A landscape with many peaks, sampled at points; each row gives a point and its height.
A climber steps from a point to the highest of its 2 nearest points, and stops where none of them is higher. Distance is the straight distance between rows; heights are no part of it.
begi height 534: 106; 176; 98; 109; 117; 77; 151; 71; 109; 120; 120; 131; 57; 112; 95; 104; 146; 177; 121; 160; 116; 111; 119; 159; 183; 85; 118; 122; 165
sifa height 254: 110; 92; 159; 146; 109; 146; 92; 213; 153; 170; 127; 74; 110; 97; 152; 138; 100; 111; 160; 125; 100; 145; 140; 101; 117; 187; 108; 142; 102
sof height 680: 169; 157; 144; 125; 147; 108; 145; 68; 122; 95; 98; 160; 158; 191; 83; 141; 166; 129; 100; 154; 157; 181; 97; 114; 99; 106; 138; 85; 169
Paz height 305: 97; 94; 137; 146; 137; 128; 109; 135; 135; 170; 138; 126; 176; 88; 118; 175; 76; 69; 183; 116; 139; 177; 129; 189; 206; 137; 81; 131; 151
Nivav height 612: 162; 150; 149; 163; 174; 137; 136; 84; 152; 111; 87; 148; 186; 162; 96; 185; 145; 95; 142; 167; 164; 199; 93; 116; 97; 111; 151; 90; 147
Rop height 424: 95; 149; 81; 103; 93; 84; 154; 146; 132; 136; 159; 100; 66; 95; 153; 144; 119; 167; 141; 113; 148; 77; 141; 170; 121; 141; 125; 162; 133
domu height 441: 85; 120; 134; 118; 162; 118; 154; 171; 118; 136; 166; 152; 135; 91; 118; 133; 152; 87; 136; 101; 131; 125; 152; 120; 130; 127; 118; 165; 137
geliz height 250: 124; 105; 140; 148; 78; 129; 121; 167; 149; 188; 142; 74; 43; 98; 112; 154; 99; 147; 174; 104; 146; 123; 128; 130; 123; 159; 143; 118; 134
bodo height 623: 141; 185; 124; 105; 119; 89; 122; 72; 92; 90; 99; 150; 133; 178; 88; 124; 157; 166; 120; 133; 156; 155; 106; 124; 113; 118; 124; 97; 164
Dalo height 406: 87; 137; 77; 95; 191; 76; 195; 126; 97; 179; 160; 119; 124; 108; 76; 102; 211; 111; 92; 163; 121; 105; 131; 113; 122; 114; 113; 169; 140
mibu height 407: 186; 84; 157; 193; 135; 146; 121; 58; 150; 76; 90; 126; 120; 103; 103; 159; 108; 155; 146; 162; 126; 164; 140; 153; 167; 48; 158; 107; 147
nom height 119: 121; 143; 126; 115; 120; 173; 82; 101; 130; 69; 88; 80; 110; 144; 154; 105; 106; 176; 79; 189; 103; 116; 118; 137; 192; 93; 103; 153; 124
lovad height 487: 185; 138; 84; 125; 118; 106; 137; 40; 156; 140; 88; 116; 156; 149; 68; 137; 174; 111; 51; 176; 147; 109; 109; 149; 122; 126; 148; 97; 112
pifo height 141: 112; 144; 129; 68; 125; 107; 98; 125; 113; 84; 118; 78; 99; 159; 177; 97; 118; 196; 105; 184; 126; 136; 134; 142; 176; 91; 90; 166; 141
dudi height 691: 121; 91; 138; 142; 139; 96; 153; 205; 132; 121; 197; 178; 133; 130; 164; 105; 143; 87; 139; 65; 99; 100; 142; 117; 64; 157; 148; 163; 136
vin height 386: 119; 136; 143; 131; 99; 162; 119; 142; 121; 99; 109; 111; 113; 128; 131; 140; 96; 132; 152; 106; 163; 117; 124; 154; 133; 141; 90; 149; 137
Lif height 249: 111; 149; 138; 117; 153; 174; 154; 164; 120; 127; 127; 78; 93; 137; 109; 126; 153; 151; 123; 144; 160; 112; 108; 107; 90; 159; 135; 181; 137
zuder height 296: 88; 105; 141; 174; 136; 136; 102; 193; 150; 201; 134; 103; 115; 74; 134; 160; 115; 94; 161; 138; 125; 143; 123; 106; 150; 198; 108; 145; 107
Pafun height 547: 110; 140; 91; 109; 93; 59; 89; 152; 151; 140; 130; 133; 90; 120; 196; 133; 103; 140; 153; 119; 102; 105; 170; 138; 155; 110; 113; 108; 99
bepa height 261: 138; 112; 170; 164; 130; 227; 105; 91; 79; 39; 112; 134; 182; 186; 143; 82; 104; 186; 120; 132; 125; 98; 130; 152; 121; 128; 111; 119; 162
bif height 148: 128; 164; 143; 148; 114; 144; 106; 95; 125; 80; 102; 129; 146; 212; 134; 157; 127; 171; 102; 159; 158; 158; 101; 102; 78; 173; 155; 69; 131
bim height 559: 133; 126; 139; 53; 132; 79; 112; 166; 107; 141; 145; 119; 152; 168; 142; 85; 126; 146; 134; 144; 106; 171; 114; 84; 103; 96; 129; 122; 77
kapo height 161: 129; 186; 95; 114; 86; 75; 114; 106; 134; 169; 116; 98; 69; 101; 144; 179; 82; 192; 159; 134; 158; 142; 102; 163; 152; 142; 117; 116; 143
zef height 651: 144; 95; 140; 142; 114; 116; 142; 196; 139; 101; 185; 167; 136; 161; 165; 101; 137; 101; 107; 86; 123; 87; 106; 100; 53; 204; 132; 158; 123
zubi height 219: 130; 144; 112; 113; 126; 62; 117; 157; 133; 178; 139; 136; 88; 123; 118; 137; 127; 126; 177; 114; 132; 131; 121; 110; 110; 113; 140; 103; 102
gezip height 89: 71; 210; 117; 145; 160; 114; 126; 169; 104; 128; 138; 171; 126; 113; 124; 129; 163; 118; 131; 124; 107; 158; 97; 80; 107; 146; 132; 143; 137
vumuv height 589: 155; 133; 158; 170; 147; 145; 150; 142; 133; 119; 148; 210; 194; 117; 94; 117; 153; 44; 102; 102; 158; 136; 77; 138; 112; 174; 116; 178; 157
Feso height 316: 148; 102; 148; 147; 106; 93; 87; 152; 166; 156; 122; 116; 176; 135; 150; 153; 109; 113; 144; 147; 93; 207; 130; 85; 93; 134; 134; 75; 71
Ludaf height 382: 181; 100; 122; 156; 121; 150; 137; 97; 160; 162; 120; 116; 143; 124; 88; 162; 128; 97; 128; 108; 180; 89; 109; 149; 100; 166; 148; 133; 120
fov height 443: 92; 128; 82; 117; 199; 114; 169; 202; 104; 163; 190; 108; 80; 122; 146; 141; 179; 134; 114; 148; 106; 117; 149; 117; 59; 118; 118; 180; 104
keke height 561: 130; 131; 139; 76; 131; 98; 125; 118; 112; 92; 150; 157; 188; 188; 120; 91; 164; 62; 57; 135; 95; 164; 94; 100; 111; 141; 134; 115; 103
Gafom height 295: 123; 113; 145; 188; 110; 235; 120; 101; 108; 35; 89; 145; 151; 150; 124; 109; 104; 149; 142; 113; 143; 74; 108; 191; 122; 119; 88; 129; 168
kariv height 303: 157; 126; 134; 149; 108; 160; 116; 129; 152; 179; 110; 72; 54; 107; 110; 156; 119; 149; 154; 138; 156; 120; 121; 108; 125; 140; 152; 114; 125
zuz height 545: 137; 112; 152; 162; 160; 174; 146; 121; 128; 115; 123; 189; 220; 116; 96; 119; 145; 33; 118; 96; 145; 108; 89; 165; 129; 157; 92; 170; 135
duge height 186: 136; 107; 157; 95; 120; 153; 109; 119; 113; 88; 116; 125; 192; 155; 188; 100; 100; 126; 111; 127; 71; 190; 160; 91; 136; 108; 151; 79; 86
Tasa height 598: 150; 156; 94; 140; 95; 112; 125; 56; 121; 107; 82; 102; 95; 153; 76; 110; 165; 179; 73; 185; 104; 130; 99; 120; 152; 87; 136; 85; 112
fadag height 361: 85; 168; 96; 92; 152; 107; 130; 138; 109; 152; 141; 112; 167; 129; 100; 101; 181; 93; 63; 165; 113; 127; 103; 95; 120; 147; 118; 160; 90
Noka height 251: 156; 66; 152; 116; 130; 149; 144; 97; 120; 161; 155; 117; 157; 101; 87; 129; 89; 103; 176; 106; 152; 164; 142; 191; 192; 62; 123; 146; 157
tanoz height 530: 160; 73; 175; 139; 98; 133; 120; 139; 140; 139; 109; 84; 166; 107; 138; 144; 64; 115; 196; 114; 76; 192; 180; 175; 166; 138; 87; 106; 128
nafin height 209: 118; 164; 141; 94; 132; 159; 124; 128; 102; 95; 115; 83; 105; 169; 100; 107; 136; 169; 119; 158; 155; 124; 102; 101; 107; 136; 123; 152; 140
talig height 123: 108; 194; 95; 128; 149; 108; 136; 124; 112; 134; 121; 158; 61; 188; 133; 108; 138; 181; 124; 133; 101; 107; 117; 97; 91; 126; 196; 61; 138
bepud height 462: 169; 117; 135; 171; 109; 102; 110; 73; 149; 91; 91; 139; 110; 127; 120; 156; 120; 169; 131; 152; 137; 166; 135; 136; 146; 72; 152; 83; 125
Lozu height 520: 120; 115; 143; 61; 159; 113; 123; 185; 118; 152; 155; 103; 138; 134; 160; 88; 132; 132; 129; 166; 100; 166; 128; 84; 114; 89; 120; 163; 78
gil height 658: 165; 97; 168; 133; 161; 116; 161; 171; 135; 130; 183; 197; 123; 144; 153; 90; 145; 55; 122; 83; 88; 143; 123; 90; 85; 158; 159; 141; 154
Gom height 515: 73; 153; 97; 114; 103; 60; 102; 176; 138; 124; 148; 161; 118; 105; 183; 146; 107; 115; 149; 92; 99; 100; 178; 144; 141; 131; 117; 124; 105
lazu height 555: 143; 122; 110; 90; 136; 90; 159; 95; 113; 174; 136; 120; 74; 105; 61; 95; 160; 163; 133; 135; 179; 118; 106; 157; 163; 65; 142; 135; 141
vas height 490: 109; 159; 105; 134; 85; 89; 96; 134; 138; 110; 131; 166; 165; 164; 159; 157; 120; 159; 118; 112; 130; 122; 133; 111; 72; 185; 142; 76; 95
teb height 167: 179; 126; 132; 116; 114; 133; 106; 94; 134; 82; 104; 127; 183; 173; 126; 127; 128; 131; 99; 137; 141; 145; 123; 123; 96; 119; 137; 114; 105
guve height 200: 191; 100; 133; 118; 142; 92; 131; 116; 162; 142; 143; 174; 210; 134; 124; 128; 154; 56; 87; 147; 122; 167; 103; 108; 116; 146; 141; 130; 87
likat height 620: 149; 111; 107; 143; 91; 84; 82; 126; 165; 136; 114; 128; 71; 122; 182; 146; 95; 159; 146; 134; 94; 130; 174; 120; 165; 98; 130; 76; 96
laves height 168: 100; 160; 143; 98; 134; 138; 99; 133; 74; 78; 125; 81; 90; 184; 151; 94; 119; 224; 124; 183; 158; 135; 114; 116; 144; 125; 99; 162; 162
pag height 136: 90; 224; 84; 84; 124; 90; 128; 119; 132; 175; 123; 112; 89; 77; 145; 156; 95; 173; 149; 144; 137; 128; 98; 162; 137; 175; 105; 136; 152
riki height 412: 123; 150; 92; 150; 117; 128; 109; 84; 164; 131; 79; 145; 178; 112; 109; 181; 136; 88; 101; 135; 135; 113; 137; 138; 128; 145; 125; 103; 87
lanu height 215: 116; 142; 158; 169; 147; 237; 125; 115; 144; 86; 71; 121; 104; 124; 111; 135; 126; 111; 136; 121; 139; 117; 128; 125; 151; 129; 129; 121; 162
dati height 259: 105; 126; 141; 137; 160; 185; 131; 151; 153; 114; 114; 148; 136; 115; 140; 116; 157; 79; 89; 122; 96; 113; 155; 79; 131; 148; 145; 120; 114
dilok height 481: 142; 110; 88; 98; 146; 100; 126; 97; 144; 195; 127; 146; 128; 110; 96; 110; 157; 110; 108; 139; 145; 105; 129; 103; 143; 103; 151; 98; 88
fizod height 294: 120; 131; 147; 148; 103; 173; 122; 116; 147; 127; 126; 81; 65; 98; 134; 154; 93; 160; 141; 135; 158; 107; 94; 203; 208; 98; 126; 170; 173
kab height 284: 108; 132; 117; 102; 162; 198; 129; 143; 139; 152; 107; 67; 112; 109; 117; 123; 138; 124; 119; 173; 149; 97; 128; 118; 141; 129; 121; 183; 124
zavo height 68: 85; 129; 167; 142; 136; 144; 127; 169; 109; 86; 134; 174; 129; 147; 144; 131; 126; 129; 160; 84; 139; 130; 142; 92; 103; 156; 119; 120; 161
gage height 445: 172; 117; 80; 149; 118; 130; 115; 56; 175; 150; 84; 115; 171; 119; 95; 171; 146; 112; 84; 165; 156; 104; 142; 143; 120; 134; 149; 101; 92
baror height 558: 102; 154; 90; 93; 119; 44; 157; 92; 94; 107; 143; 150; 92; 124; 104; 96; 168; 158; 105; 140; 113; 107; 149; 153; 163; 55; 110; 126; 143
lib height 273: 124; 142; 131; 146; 134; 114; 92; 161; 138; 152; 117; 132; 166; 114; 136; 158; 128; 102; 128; 141; 121; 167; 122; 89; 119; 155; 116; 125; 80
Vose height 411: 189; 93; 185; 120; 123; 179; 140; 86; 79; 64; 125; 106; 137; 163; 126; 69; 102; 199; 124; 145; 113; 128; 118; 130; 141; 88; 142; 164; 148
pepes height 523: 139; 124; 84; 101; 136; 84; 155; 69; 120; 199; 114; 130; 89; 101; 70; 109; 159; 158; 114; 164; 154; 112; 120; 138; 170; 89; 142; 105; 118
vukug height 307: 116; 110; 139; 103; 156; 170; 112; 144; 139; 158; 116; 95; 106; 89; 148; 119; 118; 112; 140; 154; 128; 128; 154; 121; 179; 111; 112; 156; 130
Zas height 241: 155; 87; 121; 182; 141; 88; 135; 162; 144; 223; 168; 158; 110; 100; 107; 138; 148; 75; 148; 104; 144; 133; 92; 103; 100; 205; 169; 137; 128
sufo height 379: 164; 120; 101; 149; 108; 120; 104; 101; 160; 197; 100; 91; 95; 102; 110; 169; 125; 153; 133; 166; 154; 119; 123; 115; 125; 125; 160; 83; 90
gese height 332: 114; 86; 116; 83; 173; 131; 117; 160; 141; 203; 133; 92; 113; 87; 149; 121; 130; 115; 131; 167; 132; 124; 151; 91; 175; 125; 123; 157; 88
Dul height 187: 186; 116; 141; 109; 136; 95; 131; 115; 141; 106; 129; 172; 182; 164; 121; 144; 133; 73; 119; 105; 139; 161; 117; 115; 102; 124; 124; 110; 125
zovi height 467: 186; 86; 171; 159; 129; 173; 151; 94; 141; 99; 107; 139; 187; 122; 118; 135; 95; 87; 152; 80; 122; 142; 143; 165; 129; 103; 128; 125; 140
rozu height 197: 118; 142; 111; 112; 101; 53; 113; 150; 131; 182; 150; 119; 70; 102; 128; 166; 90; 149; 196; 117; 141; 151; 129; 145; 135; 114; 123; 100; 141
lugos height 444: 134; 115; 131; 166; 84; 92; 93; 159; 147; 116; 119; 135; 123; 175; 162; 165; 112; 148; 161; 96; 113; 117; 139; 90; 66; 194; 151; 63; 103
vig height 375: 103; 124; 110; 188; 132; 159; 124; 115; 159; 167; 100; 158; 150; 73; 103; 177; 130; 83; 121; 111; 156; 97; 123; 132; 147; 184; 128; 93; 101
Salu height 384: 106; 156; 106; 98; 165; 105; 153; 102; 105; 153; 123; 119; 155; 140; 63; 101; 186; 87; 83; 154; 127; 116; 113; 103; 129; 128; 112; 144; 135
febit height 479: 108; 124; 106; 80; 160; 108; 143; 199; 124; 152; 165; 88; 104; 120; 158; 117; 144; 138; 119; 158; 124; 122; 137; 97; 88; 110; 116; 174; 86
pim height 421: 93; 133; 72; 105; 206; 102; 189; 155; 87; 165; 179; 107; 100; 122; 111; 126; 197; 111; 85; 163; 104; 117; 151; 117; 96; 108; 93; 175; 119
Fafo height 730: 173; 99; 132; 107; 105; 99; 88; 128; 149; 142; 107; 98; 109; 113; 167; 122; 94; 152; 141; 152; 98; 164; 162; 110; 161; 78; 126; 93; 86
mor height 537: 123; 151; 117; 110; 102; 71; 107; 116; 123; 90; 146; 199; 192; 190; 141; 123; 160; 97; 66; 114; 102; 137; 108; 110; 98; 163; 134; 101; 88
Mef height 533: 124; 118; 109; 119; 100; 186; 128; 144; 141; 85; 114; 98; 111; 143; 148; 89; 149; 137; 67; 114; 112; 55; 151; 110; 95; 162; 140; 146; 98
Dipen height 190: 96; 115; 132; 168; 78; 159; 99; 147; 126; 84; 124; 154; 97; 143; 184; 119; 107; 179; 129; 93; 121; 54; 184; 115; 128; 160; 133; 85; 127
sukuz height 222: 113; 122; 162; 117; 115; 186; 101; 122; 87; 49; 125; 137; 204; 200; 147; 89; 105; 162; 99; 126; 127; 111; 138; 122; 110; 153; 110; 109; 134
Gise height 329: 113; 172; 141; 165; 111; 102; 141; 131; 116; 132; 127; 148; 108; 133; 122; 180; 111; 154; 174; 91; 161; 138; 96; 125; 87; 186; 146; 94; 149
Gute height 470: 166; 78; 154; 148; 97; 103; 116; 113; 140; 101; 111; 115; 213; 113; 139; 156; 73; 112; 168; 105; 101; 181; 178; 179; 142; 109; 90; 111; 109
Bol height 153: 189; 102; 181; 132; 127; 184; 137; 96; 127; 93; 93; 99; 193; 169; 178; 120; 94; 141; 132; 148; 85; 199; 141; 106; 121; 124; 168; 81; 102
pibup height 594: 164; 125; 134; 106; 139; 104; 156; 66; 101; 144; 120; 134; 117; 133; 48; 123; 155; 120; 134; 122; 177; 149; 105; 162; 152; 67; 126; 135; 154
tanit height 278: 101; 104; 154; 155; 112; 200; 135; 142; 150; 134; 126; 90; 70; 87; 141; 145; 91; 132; 145; 120; 138; 121; 143; 175; 201; 102; 135; 153; 180
Zun height 489: 63; 185; 94; 125; 120; 55; 122; 165; 131; 157; 151; 169; 131; 80; 164; 157; 119; 110; 150; 106; 116; 108; 137; 138; 134; 157; 103; 138; 97
lotud height 143: 141; 149; 119; 139; 97; 157; 103; 74; 125; 64; 91; 123; 157; 198; 115; 131; 135; 154; 74; 155; 135; 124; 101; 136; 107; 146; 141; 94; 128
fezon height 185: 107; 150; 156; 132; 97; 152; 89; 126; 91; 83; 137; 136; 167; 201; 143; 123; 116; 189; 119; 135; 163; 136; 120; 99; 94; 170; 121; 94; 133
zibe height 637: 161; 130; 136; 118; 109; 130; 127; 71; 110; 94; 115; 140; 135; 125; 76; 121; 127; 143; 138; 116; 156; 133; 123; 175; 159; 67; 119; 143; 149
Movaz height 206: 162; 96; 172; 99; 174; 144; 179; 128; 98; 136; 156; 155; 166; 109; 80; 112; 139; 68; 137; 91; 152; 160; 116; 135; 136; 104; 140; 168; 171
fumu height 322: 144; 131; 96; 166; 123; 229; 126; 80; 147; 120; 96; 102; 147; 130; 84; 150; 129; 113; 154; 124; 168; 59; 86; 194; 117; 125; 97; 154; 141
gebi height 583: 107; 128; 103; 67; 160; 60; 156; 144; 95; 113; 153; 146; 112; 145; 133; 76; 162; 144; 119; 140; 99; 136; 162; 124; 124; 44; 113; 137; 131
ponu height 238: 100; 140; 144; 138; 162; 222; 142; 130; 146; 105; 88; 122; 98; 108; 118; 110; 155; 103; 99; 126; 118; 109; 161; 97; 155; 117; 142; 136; 147
mavi height 52: 130; 89; 168; 143; 109; 149; 129; 162; 132; 101; 120; 141; 141; 130; 157; 122; 103; 125; 159; 69; 100; 136; 161; 100; 116; 155; 124; 100; 132
maton height 317: 79; 141; 124; 147; 160; 140; 133; 211; 115; 122; 165; 138; 136; 126; 168; 111; 172; 110; 98; 140; 87; 141; 137; 78; 84; 149; 129; 182; 101
les height 514: 99; 179; 84; 126; 104; 42; 100; 130; 126; 116; 135; 194; 166; 151; 146; 150; 130; 124; 116; 109; 105; 117; 127; 112; 92; 162; 133; 95; 84
Nudal height 606: 102; 128; 130; 72; 134; 107; 154; 111; 82; 69; 154; 120; 193; 200; 115; 72; 169; 96; 55; 137; 104; 121; 113; 97; 98; 140; 108; 143; 137
big height 395: 88; 169; 109; 108; 80; 80; 162; 151; 119; 153; 171; 113; 96; 106; 129; 163; 95; 162; 174; 90; 176; 111; 111; 181; 119; 147; 117; 160; 144
Mon height 309: 148; 114; 126; 197; 104; 233; 118; 90; 139; 84; 95; 120; 139; 130; 119; 129; 113; 136; 161; 122; 147; 75; 94; 209; 105; 107; 94; 130; 140
befas height 506: 158; 107; 147; 150; 153; 197; 136; 107; 134; 100; 110; 157; 211; 130; 121; 131; 114; 54; 138; 98; 128; 122; 112; 160; 116; 133; 106; 141; 137
gepa height 595: 134; 100; 132; 120; 107; 161; 152; 176; 143; 101; 148; 122; 131; 156; 152; 102; 144; 113; 77; 93; 125; 60; 122; 101; 60; 189; 136; 154; 113
zan height 108: 105; 214; 86; 124; 161; 93; 133; 103; 121; 153; 103; 171; 86; 127; 103; 134; 139; 155; 142; 139; 100; 137; 123; 108; 111; 123; 161; 62; 143
Mos height 656: 161; 100; 170; 70; 113; 122; 119; 131; 86; 100; 141; 112; 155; 181; 148; 74; 112; 190; 125; 134; 125; 160; 125; 95; 108; 98; 138; 125; 118
keb height 166: 123; 97; 141; 150; 95; 133; 116; 131; 110; 89; 149; 152; 97; 162; 158; 96; 126; 188; 128; 92; 131; 67; 165; 112; 120; 134; 157; 108; 156
vonif height 478: 168; 98; 134; 110; 117; 212; 134; 119; 145; 92; 109; 89; 121; 136; 137; 82; 132; 131; 80; 130; 110; 87; 147; 98; 117; 128; 159; 147; 112
razug height 348: 171; 107; 166; 129; 128; 203; 121; 107; 106; 89; 117; 87; 115; 133; 109; 105; 87; 164; 160; 137; 126; 137; 117; 148; 149; 78; 122; 175; 159
ronop height 496: 147; 105; 88; 150; 84; 84; 94; 108; 175; 193; 109; 105; 79; 78; 141; 161; 103; 146; 140; 133; 122; 109; 162; 136; 171; 117; 141; 82; 81
kadi height 223: 159; 105; 109; 164; 150; 69; 115; 168; 142; 224; 174; 183; 134; 114; 131; 109; 170; 67; 117; 128; 129; 147; 89; 97; 106; 167; 167; 142; 105
kula height 480: 81; 159; 90; 99; 143; 97; 177; 133; 99; 108; 157; 96; 62; 128; 162; 139; 154; 188; 97; 149; 132; 115; 136; 175; 156; 99; 79; 176; 195
mugup height 508: 80; 174; 94; 116; 145; 100; 182; 98; 104; 120; 156; 113; 24; 101; 120; 116; 157; 195; 113; 158; 113; 110; 123; 171; 171; 93; 137; 142; 206
tun height 101: 118; 171; 99; 118; 97; 165; 82; 109; 137; 90; 85; 89; 134; 138; 133; 117; 106; 153; 89; 157; 119; 85; 131; 159; 161; 125; 90; 144; 103
tanim height 429: 181; 87; 157; 86; 134; 181; 140; 130; 137; 133; 117; 98; 124; 131; 145; 78; 127; 126; 101; 122; 105; 122; 142; 82; 123; 100; 169; 136; 111
tinu height 216: 88; 116; 130; 169; 79; 156; 107; 171; 158; 104; 117; 117; 60; 109; 186; 141; 87; 158; 152; 93; 115; 82; 165; 135; 149; 153; 119; 107; 144
lodo height 536: 157; 148; 104; 119; 108; 122; 142; 56; 121; 118; 100; 112; 112; 145; 68; 103; 173; 136; 69; 157; 123; 101; 110; 122; 136; 96; 137; 111; 135
lova height 341: 168; 105; 99; 172; 137; 199; 145; 59; 152; 146; 109; 121; 170; 134; 67; 154; 141; 81; 140; 119; 180; 70; 81; 199; 106; 144; 126; 142; 141
lazi height 357: 105; 117; 144; 120; 111; 151; 108; 175; 131; 123; 124; 89; 145; 105; 166; 143; 68; 109; 171; 113; 142; 124; 116; 187; 144; 137; 64; 162; 139
tuzim height 244: 106; 114; 138; 154; 74; 140; 113; 167; 169; 149; 130; 72; 32; 101; 168; 155; 78; 161; 163; 115; 131; 97; 134; 158; 162; 154; 116; 128; 149
lin height 312: 183; 47; 101; 136; 117; 115; 134; 112; 148; 215; 144; 104; 110; 105; 80; 149; 131; 103; 132; 102; 170; 92; 120; 118; 122; 157; 160; 124; 101
Gano height 142: 103; 150; 117; 147; 124; 113; 125; 125; 100; 109; 145; 153; 54; 181; 148; 93; 139; 209; 131; 126; 133; 78; 148; 118; 101; 128; 177; 93; 163
divi height 432: 191; 63; 169; 210; 119; 168; 156; 64; 167; 75; 94; 131; 200; 119; 136; 142; 99; 99; 160; 114; 108; 149; 166; 189; 130; 88; 146; 101; 145
rupe height 671: 82; 138; 134; 85; 151; 123; 151; 135; 80; 59; 155; 118; 165; 183; 133; 75; 165; 147; 87; 129; 121; 129; 157; 95; 106; 121; 104; 146; 164
mag height 80: 56; 186; 149; 149; 153; 127; 139; 181; 103; 100; 143; 168; 134; 130; 140; 139; 147; 126; 150; 108; 141; 146; 101; 109; 111; 160; 120; 157; 155
bep height 632: 157; 123; 165; 145; 151; 115; 154; 154; 136; 117; 169; 222; 148; 130; 133; 112; 163; 50; 120; 90; 135; 146; 101; 109; 105; 163; 141; 152; 154
zur height 413: 100; 126; 137; 127; 119; 158; 145; 150; 121; 112; 125; 122; 143; 105; 104; 134; 134; 104; 135; 87; 162; 98; 124; 148; 117; 134; 101; 170; 133
nunag height 270: 131; 131; 106; 166; 127; 88; 142; 134; 149; 222; 148; 160; 99; 81; 104; 172; 133; 92; 152; 83; 140; 110; 117; 121; 113; 180; 174; 98; 129
mige height 601: 118; 185; 118; 133; 103; 81; 117; 76; 81; 78; 127; 172; 118; 155; 116; 147; 122; 209; 157; 128; 167; 152; 125; 155; 137; 116; 116; 91; 177
nema height 453: 66; 182; 80; 105; 132; 111; 181; 147; 115; 133; 173; 103; 60; 98; 162; 164; 142; 169; 115; 122; 134; 99; 146; 184; 120; 146; 103; 170; 171
fekap height 286: 123; 108; 158; 119; 137; 161; 117; 140; 146; 118; 113; 105; 74; 98; 174; 121; 92; 139; 139; 132; 110; 133; 151; 132; 209; 86; 114; 146; 160
meb height 301: 132; 154; 134; 183; 107; 95; 140; 146; 148; 161; 139; 168; 108; 121; 126; 174; 125; 105; 166; 74; 138; 124; 109; 116; 79; 192; 162; 96; 147
rafi height 237: 109; 120; 151; 122; 165; 138; 93; 171; 139; 152; 133; 156; 175; 83; 160; 124; 120; 84; 127; 143; 80; 172; 147; 85; 171; 130; 115; 134; 89
fidob height 360: 133; 67; 118; 87; 185; 141; 127; 148; 138; 195; 133; 118; 139; 91; 144; 82; 150; 99; 118; 156; 96; 127; 154; 69; 150; 112; 153; 127; 72
paf height 213: 127; 115; 172; 105; 156; 151; 115; 139; 123; 127; 107; 147; 177; 102; 165; 114; 110; 90; 133; 132; 62; 193; 165; 74; 164; 114; 131; 101; 98
Gam height 468: 78; 145; 94; 128; 134; 85; 138; 145; 131; 172; 152; 180; 143; 66; 124; 150; 144; 87; 128; 102; 122; 95; 139; 143; 146; 156; 125; 136; 102
didu height 374: 164; 80; 129; 151; 85; 100; 92; 160; 172; 148; 119; 93; 125; 140; 147; 143; 110; 125; 144; 114; 86; 147; 166; 95; 88; 162; 136; 73; 80
Binus height 274: 123; 96; 146; 109; 147; 124; 120; 114; 120; 173; 131; 130; 143; 89; 101; 155; 95; 87; 175; 123; 163; 175; 138; 164; 204; 86; 97; 129; 147
bubu height 585: 117; 158; 134; 128; 94; 95; 125; 90; 102; 90; 125; 156; 104; 124; 108; 158; 111; 163; 164; 100; 168; 161; 128; 170; 155; 82; 111; 125; 173
zusa height 230: 147; 77; 164; 106; 140; 178; 178; 119; 106; 144; 172; 111; 151; 106; 75; 121; 107; 85; 172; 81; 167; 152; 121; 178; 166; 79; 140; 166; 181
kod height 333: 85; 133; 131; 132; 125; 127; 113; 153; 141; 151; 123; 123; 173; 93; 141; 170; 75; 80; 179; 115; 149; 136; 103; 194; 171; 139; 56; 158; 141
gek height 289: 120; 103; 149; 124; 150; 164; 130; 190; 135; 127; 158; 121; 144; 120; 170; 93; 139; 93; 98; 122; 82; 136; 139; 68; 92; 152; 156; 154; 85
Fut height 315: 147; 123; 148; 129; 104; 173; 116; 121; 120; 99; 138; 80; 92; 131; 120; 129; 81; 154; 178; 133; 164; 127; 85; 205; 165; 74; 101; 190; 170
gelu height 529: 198; 85; 190; 99; 115; 166; 135; 116; 85; 91; 134; 108; 157; 181; 145; 90; 99; 165; 136; 109; 132; 150; 121; 100; 98; 123; 153; 129; 146
Bisu height 240: 121; 147; 104; 143; 151; 59; 129; 161; 126; 226; 156; 145; 85; 97; 116; 149; 127; 123; 180; 115; 119; 121; 117; 117; 88; 153; 172; 113; 109
Maza height 212: 159; 115; 109; 121; 150; 72; 118; 143; 152; 184; 170; 188; 162; 140; 127; 97; 167; 54; 79; 134; 110; 140; 92; 84; 107; 140; 164; 130; 74
gibol height 404: 184; 92; 152; 207; 123; 175; 126; 55; 170; 65; 81; 136; 163; 103; 124; 156; 113; 123; 119; 143; 118; 138; 166; 173; 154; 75; 151; 106; 145
pobe height 99: 85; 217; 95; 133; 177; 98; 144; 133; 115; 175; 128; 173; 108; 97; 100; 132; 158; 123; 138; 145; 109; 136; 103; 102; 106; 157; 159; 107; 141
vatup height 362: 112; 181; 122; 131; 91; 71; 126; 146; 116; 128; 137; 137; 133; 117; 118; 183; 91; 148; 189; 95; 171; 149; 91; 152; 101; 167; 108; 132; 132
Laz height 621: 178; 92; 161; 93; 123; 123; 103; 137; 131; 157; 118; 73; 140; 104; 167; 119; 65; 128; 168; 146; 97; 180; 165; 135; 179; 103; 98; 138; 119
gabuz height 391: 139; 92; 138; 77; 168; 164; 164; 144; 136; 150; 131; 107; 119; 124; 129; 65; 156; 121; 86; 147; 85; 119; 168; 80; 127; 84; 162; 133; 108
gobet height 338: 88; 131; 128; 162; 152; 171; 113; 146; 153; 177; 106; 127; 120; 83; 120; 168; 119; 91; 135; 133; 143; 109; 122; 117; 159; 181; 117; 134; 112
Zome height 513: 158; 160; 108; 148; 116; 81; 128; 56; 138; 107; 84; 137; 109; 124; 99; 156; 139; 183; 112; 184; 140; 164; 128; 147; 158; 69; 139; 89; 122
bovur height 619: 66; 131; 115; 75; 175; 106; 160; 142; 74; 76; 163; 119; 129; 185; 144; 70; 164; 147; 89; 155; 88; 153; 165; 93; 125; 80; 101; 131; 154
Diza height 339: 66; 162; 99; 115; 149; 107; 143; 175; 114; 108; 152; 137; 158; 118; 137; 109; 182; 115; 76; 138; 96; 98; 136; 102; 92; 146; 112; 178; 100

Call two points neighbours if one is among the 2 nearest of the other. Go from one point of each pair to the other, from neighbour to neighbour, staying as high as possible. Name the lowest point that can't be avoided.
sof / zibe -> bubu
Mos / Tasa -> tanit
Tasa / Fafo -> gibol
dudi / Fafo -> zovi

Where does a climber stop that starts at each point below?
fezon -> Ludaf
gibol -> dudi
dati -> Mos
pobe -> Fafo
zusa -> Fafo
tanit -> Mos
nema -> rupe
vas -> rupe
fidob -> dudi
Gam -> Fafo
Dalo -> Mos
nom -> dudi
duge -> rupe
gobet -> Tasa
tinu -> Fafo

Write out the way that a climber takes from each point below.
Rop -> nema > kula > mugup > begi > baror > gebi > bovur > rupe
vukug -> gese > fidob > gabuz > tanim > vonif > Mef > gepa > zef > dudi
gezip -> pobe > zan > talig > Gano > keb > Dipen > tinu > tuzim > geliz > kariv > sufo > ronop > likat > Fafo
lugos -> vas > les > mor > keke > Nudal > rupe
